Each row is a point on a landscape with many valleys, with its height.
A ball rolls from a point to the lowest of its 2 nearest points, and stops where none of them is lower. Distance is the straight distance between rows; heights are no part of it.
z215 h=606: [146 146  96 129 154 151 137 127 161 204 188 113 139 136 150 129  98 135
 107 153 114 201]
z76 h=587: [ 92 126 128 167 117 150 121 145 124 107 160 124 114 111 126 141 161 126
 114  93 125 118]
z262 h=128: [ 71 185  98  94 137 154  78 155 163 140 174 144 117 178 158 116  78 133
  98 143 149 157]
z627 h=414: [100 135 144 133 187 117  89 103 108 107 160 185 101 164 146  97  95 137
 109 142 172 164]
z403 h=326: [123 205  81  90 148 178  74 163 153 170 215 126 100 125 173 137 108 136
 105 127 120 169]
z121 h=624: [165 137 160  67  81 101 172 135 110  65 116 175 160 137 139 154 143 124
 138  84 147 109]
z375 h=570: [ 94 164 123 121 134 117 121 125 153  95 161 177 127 143  84 191 151 165
 122  92 129 125]
z613 h=678: [184  95 148  72  91 101 189 132  89  74  99 149 144 114 129 133  97 151
 142 110 150 120]
z680 h=669: [170 135 121 130  96 109 141 133 123 130 114 114 139  82 132 181 142 183
 140  88 119  99]
z358 h=659: [173  97 118 182 122  81 164  86 112 159  71 136 138  79 134 108 137 136
 131 147 135 108]
z741 h=405: [168 120 146 113  69 126 199 141  74 135  71 121 163  98 144 140 133 135
  97 146 120  93]
z179 h=399: [104 158 153 117 124 133  94 166 157  93 165 127 123 123 112 156 198 129
 143  53  97 109]
z898 h=569: [136  99  95 160 109 115 146 131 140 160 141 104 114  84  69 148 149 160
 106 150 147 148]
z373 h=378: [113 118 149 164 181 126 100 146 131 150  87 154 128 179 135 115  91 111
 133 160 172 175]
z743 h=478: [127 104 103 155 136 123 140 123 164 152 128 131 147 129 101 132 100 126
 112 166 181 175]
z170 h=101: [117 128 163 186 185  81  62 165 114 203 111 131 134 174 151  88  95  87
 129 174 157 139]
z855 h=768: [136 132 135 113  82 126 138 107 142  69  96 117 154 115 161  79 145 100
 131 100 115 104]
z899 h=703: [112 117 130 172 135 134  83 164  82 124 125 162 100  93 175 122 118 128
 144 100 140  84]
z164 h=560: [ 78 187 141  82 137 140  99 124 186  86 164 162 138 145 112 145 147  93
 102 100 144 151]
z515 h=501: [105 179 109 117 146 158 118 119 173 124 189 152 115 136 101 160 141 159
  97  86 117 168]
z944 h=571: [153 103 137  88  54  97 165 133  47 161  92 115 140 100  72 109 112 127
 101 152 114 109]
z427 h=646: [140 141 141 119  49 102 168 117  82 137 106 107 157 102  80 149 135 122
 108  90  96  96]
z4 h=633: [ 90 157 134 118  96  98 157 123 126  81 129 154 144 133  97 182 142 179
 115  76 106 125]
z803 h=770: [ 89 171 100 125 156 137  72 119 143 132 111 133 100 149 152 141 100 131
 122 174 155 125]
z306 h=695: [151 129 129  95  89 104 154  82 160 120  87  97 146 106  88 137 133  95
 121 107 121 127]
z554 h=711: [136 142 117 139 125 121 111 120 135  92 107 143 133 101 138 157 130 165
 131 103 138 113]
z677 h=581: [116 121  83 193 166 109  94 113 180 194 112 137 143 136 144 101 124 104
 130 168 137 119]
z900 h=121: [174 122 109 140  79 156 190 175  88 179 108 134 132  78 148 173 161 185
 133  95 111  76]
z260 h=585: [103 154 160  98 129 154 116 108 155  82 141 146 138 134 122 167 135 101
 109 111 115 135]
z805 h=610: [156 106 143  70 104 139 186  98 166  78  61  78 104 150 103 101 119 114
 150 125 115 116]
z401 h=263: [106 135 127  62 162 159  96 116 142  99 106 116  97 207 145  89  72 101
 161 147 145 160]
z984 h=324: [147 113 120  93  87 123 158 105 123 144 128  83 147 100  46 135 111 122
 100 165 108 151]
z100 h=384: [171  83 116 213 140 124 176 178 109 220 125 152 124  89 173 111 170 162
 154 118 101  66]
z752 h=663: [106 118 111 189 129 143  95 124  99 151 147 132 127 101 166 112 139  92
 154 127 113  91]
z991 h=540: [122 114 139 148 139 154 142 160 149 107 178 110 117 136  99 155 178 159
 116  91 120 145]
z960 h=451: [ 77 199 139  72 137 138  72 137 114 102 199 150 106 161 128 123 114  88
 114 129 138 122]
z85 h=467: [ 88 168 162  75 145 117 106 114 108  50 125 185 137 176 163 117 137 140
 132 107 119  98]
z485 h=709: [150 100 156  98 115 110 172 106  93  82  99 127 145 138 122 129  99 145
 135 137 130 146]
z507 h=580: [154  74 132 169 122 128 163 127  93 173 145 120 158  74 130 136 148 108
 155 159 101 111]
z961 h=212: [142 111 129  98 128 115 157  96 112 149 139 105 149 144  76 137  88 144
 109 157 133 189]
z176 h=554: [153 139 153 103  81  97 142 139 139  91 142 150 154 103 134 158 160 133
 151  48 120 101]
z541 h=688: [122 147 147  98  73  87 177 131  96  91 120 134 153 124  71 154 139 149
 102  74 111 115]
z96 h=325: [114 125 134 117 174 135 119 107 143 132  80 121 113 196 158 106  75 118
 134 172 151 175]
z145 h=568: [167  88 140  90  94 130 194  77 122 122  82  83 137 135  94  92 122 103
 136 157 110 132]
z682 h=541: [112 129  69 170 141 151  96 112 175 167 147 118 129  98 147 115 132 111
 128 165 123 117]
z967 h=632: [ 91 121  96 179 118 166  89 171 136 134 146 100  95 111 144 123 183 143
 130 104 118  80]
z656 h=524: [165  57 117 196 139 113 160 142 121 196 139  96 134  86 106 133 184 181
 144 143  91  98]
z947 h=742: [110 147 126 155 142 139  85 142 137 122 103 126 119 120 156 167 119 158
 135 148 142 119]
z527 h=435: [134  84 110  90 139 146 140 121 165  95 128 130 122 178 104 103  83 107
 142 139 170 177]
z194 h=388: [ 82 157 139 109 140 104  89 132  91  74 115 164  98 163 171  88 102 125
 129 122 146  95]
z628 h=449: [ 95 198 101 102 152 125 124  88 152 113 180 154 139 177 112 150 113 163
 104  97 114 173]
z815 h=731: [129 109 159 120 145 123 138  91 114  93 106  97 153 150 153 125 115 132
 142 156 123 162]
z454 h=419: [139  79 133 154 101  96 186 137  83 163  74 122 142 121  98 132 105 122
 109 152 149 141]
z366 h=350: [ 92 135 111 167 172 178  60 173 125 164 173 121  89 144 129 150 147 133
 126 132 128 119]
z237 h=289: [ 88 201 142 118 129 129  52 158 135  92 180 124 113 146 123 138 172 153
 134  88 113  90]
z445 h=392: [101 179 116  61 161 127 129  87 158  90 175 167 141 207 112 119  98 126
 131 106 119 167]
z324 h=427: [144  91 132 179 169 104 139 124 141 171  87 125 143 158 124 121 100 100
 133 172 168 164]
z642 h=389: [105 219 123  67 144 154  60 131 141 142 209 121  91 137 143 125 111 121
 110 131 120 140]
z646 h=327: [134  80 122 166  87 112 193 146 103 169  66 145 147 116 142 144 118  95
 120 154 125 100]
z606 h=500: [129 147  95 144 149 174  87  94 176 167 179 119 121 103 130 145 138  92
 127 132 120 121]
z579 h=621: [145  92 167  87 138 149 207 113 125 122  83  93  92 193  68  85 101 134
 126 166 130 180]
z162 h=737: [151  97 135 206 148 113  89 166  89 161 104 164 109  86 164 120 135 142
 151 107 154 108]
z437 h=528: [114 156 166  73 136 125 126  98 137  47 120 151 131 171 130 123 132 103
 140  95 108 130]
z667 h=296: [156 120 120 157  77 131 188 145  88 167  94 139 158  79 165 166 148 132
 127 130 120  92]
z659 h=577: [127 132  72 165 160 161 125 125 174 211 160 108 138 124 145 139 117 130
 127 173  99 151]
z876 h=532: [137  73 132 125 119 142 185  91 146 129  97  94 116 147 113  80 124  75
 143 167  96 145]
z622 h=588: [147  90 158  48 131 123 201 112 131  80  97 115  93 177  45  92 113 151
 126 139 137 174]
z62 h=850: [131 105 155 157 145 116 125 141  78 109  90 186 117 132 183  95 107 113
 126 116 176 122]
z745 h=679: [125 113 107 191 104 154 123 177 106 149 117 129 116  75 164 142 188 128
 130  94  97  73]
z34 h=651: [146 115 117  89 116 132 148  86 167 107  50 124 129 140 120 125 121 107
 142 131 128 122]
z338 h=771: [132 136 161  66 113 104 171  94 147  78 111  84 139 162  82 142 134 149
  98 152 132 155]
z119 h=790: [136  85 113 192 178 146  97 152 124 160 144 127  90  91 128 123 169 151
 140 108 130 135]
z586 h=533: [140 118 104 152 143 147 121 131 176 137 146 125 126  85  95 160 136 126
 111 140 156 155]
z558 h=244: [129 181  91  77 130 148 105 165 186 155 198 137 130 154 163 131  91 127
 108 141 146 180]
z104 h=369: [114  78 125  94 123 132 126 154 135  71 107 145 128 161 140 115 104  90
 151 133 161 144]
z603 h=631: [143 151  86 105 118 143 151 125 174 158 204 101 157 135 120 140 115 131
  95 139 117 205]
z721 h=769: [114 133 122 184 163 132 110 115 142 142 129 105 143 112 150 159 146 165
 119 147 110 145]
z197 h=502: [148  93 118 132  70 103 160 128  78 177  89 119 124  88  68 153 114 144
 106 157 130 103]
z91 h=623: [130  85 124 217 141 127 143 145  97 183 151 135 143  94 161 134 156 107
 155 130  93 104]
z632 h=801: [148 137 169  42  86  98 176  98 109  78 110 124 131 145  44 130 149 152
  83 136 119 133]
z717 h=425: [128  78 113 184 122 116 152 129 127 172 107 147 153 133 154 122 122  84
 133 187 128 109]
z755 h=329: [102 168 126  58 149 140 103 103 171  86 140 128 114 213 126 107  88 103
 138 118 135 155]
z160 h=458: [150  67 114 210 168 125 150 177 136 193 122 115 110  90 152 126 194 166
 167 133 105  71]
z397 h=578: [156 104 124 156 104 111 164 135  94 179 131  78 136  71  89 127 168 175
 116 155  91 105]
z408 h=298: [133 116 136 133 158 124 131 110 114 127 171 122 129 128 100 155 106 139
 125 143 132 187]
z963 h=455: [115 159 145  97 107 129  76 153  98  97 131 132 137 103 178 102 127  77
 143 102 129  67]
z156 h=251: [ 78 157 111 133 145 173  78 170 144 140 185 137 105 147 137 151 113 136
  98 149 149 153]
z616 h=795: [162 114 109 154  99 117 118 104 129 115 124 124 151  81 159  91 147 116
 133 109 114  97]
z417 h=512: [138 136 110 141  98 122 149 108 122 147 122 102 105  78  50 141 152 166
  83 115 121 129]
z167 h=749: [134 158 150  94 128 127 152  99 161  92 121  80 165 161 131 123 116 135
 113 150 126 169]
z444 h=284: [186  95  96 178 110 130 189 165 104 215 122 130 133  76 141 139 163 184
 150  91 106  80]
z661 h=538: [149 117 160  38 142 159 197 106 173  82 142 119  92 196  68  98 118 126
 145 123 115 180]
z594 h=534: [152  71 139 150 105 115 175  95  99 155 108 101 161 100 108 127 129  88
 143 185  98 115]
z614 h=630: [ 88 134 111 170 122 154 111 129 114 118 131 120 133 121 155 112 131  86
 108 123 103 115]
z585 h=360: [115 131 136 141 200 140 104 107 120 133 178 156 117 144 124 146 103 156
 122 130 154 184]
z371 h=507: [ 86 180 155  70 144 130  87 138 153  64 190 160 147 178 126 128 139  87
 127 132 134 136]
z14 h=619: [170 115 115 169 118 102 156 115 105 152 105  99 148  74 125 130 146 157
 104 135 109 126]
z775 h=786: [139 133 131 157 128 138 137 103 146 139 151  74 166 121 132 143 148 144
 118 164 102 153]
z768 h=486: [118 120 128  57 149 155 171 118 184  86 152 148  96 203 118  80 106 112
 134 135 147 192]
z590 h=477: [135 141 153 115 128 125 129 128 149 115 183 101 130 107  81 163 195 138
 133  61  92 121]
z74 h=177: [109 135 143  71 157 140  82 138 124  73  93 128  85 193 145  92  81 102
 177 145 140 102]
z378 h=203: [110 137 153 185 183  99  49 149  94 186 121 123 115 134 151 115 100 127
 142 155 159 117]
z368 h=306: [ 98 146 142 169 167 144  49 163  81 165 149 130  76 130 136 145 126 141
 148 146 129 107]
z60 h=764: [120 109 108 195 165 115  72 143 126 178 103 166 107 106 133 123 118 123
 154 101 163 120]
z405 h=626: [174 135 123 136  96 120 142 171 100 110 135 138 154  78 162 150 149 191
 142  60 125  90]
z332 h=734: [126 146 151 105  76 101 147 103 175  87 114 112 167 122 108 123 156 102
 122  84 120 126]
z870 h=484: [127 161 158 113 108 119  91 152 119  81 158 143 152 106 143 148 153 117
 151  57 105  97]
z598 h=765: [152  90 140 204 155 101 132 164 105 155 121 130 115  89 133 140 157 180
 131 118 147 129]
z363 h=866: [128 116 177 137 175 102  83 139  71 117  92 172  95 157 174  70  90 123
 145 131 174 128]
z174 h=428: [142 146 123  78  82 104 128 114 112 158 126  98 130  75  30 132 144 144
  86 143 126 127]
z430 h=485: [127  72 132 134 124 135 175 103 138 145  98 108 162 128 148 131 125  72
 152 190 121 121]
z141 h=375: [115 125 114 124 116 150  88 147 113 116  97 133 137 124 187 108 105  76
 148 154 136  75]
z70 h=281: [111 131 128  97 113 138 103 138 138  73  85 123 121 166 167 102  97  91
 160 129 143 106]
z238 h=450: [114 187 122 110 138 153  43 115 167 131 170 111 112 107 140 147 138 105
 130 135 117 128]
z826 h=466: [ 80 186 126 109 132 124  65 124 100  87 130 167  94 125 153 138 115 128
 131  99 128  78]
z208 h=834: [157 104 129 147 127 120 117 125 101  98  75 148 109 123 204  58 111 116
 140 123 162 103]
z492 h=817: [146 104 113 149 125 117 132  89 125 122  87 123 136 109 186  68 107  98
 157 119 123 103]

Where does a ball stop that starts at each point below?
z14 => z900
z598 => z646
z492 => z646
z215 => z262
z632 => z74
z164 => z262
z338 => z179
z721 => z179
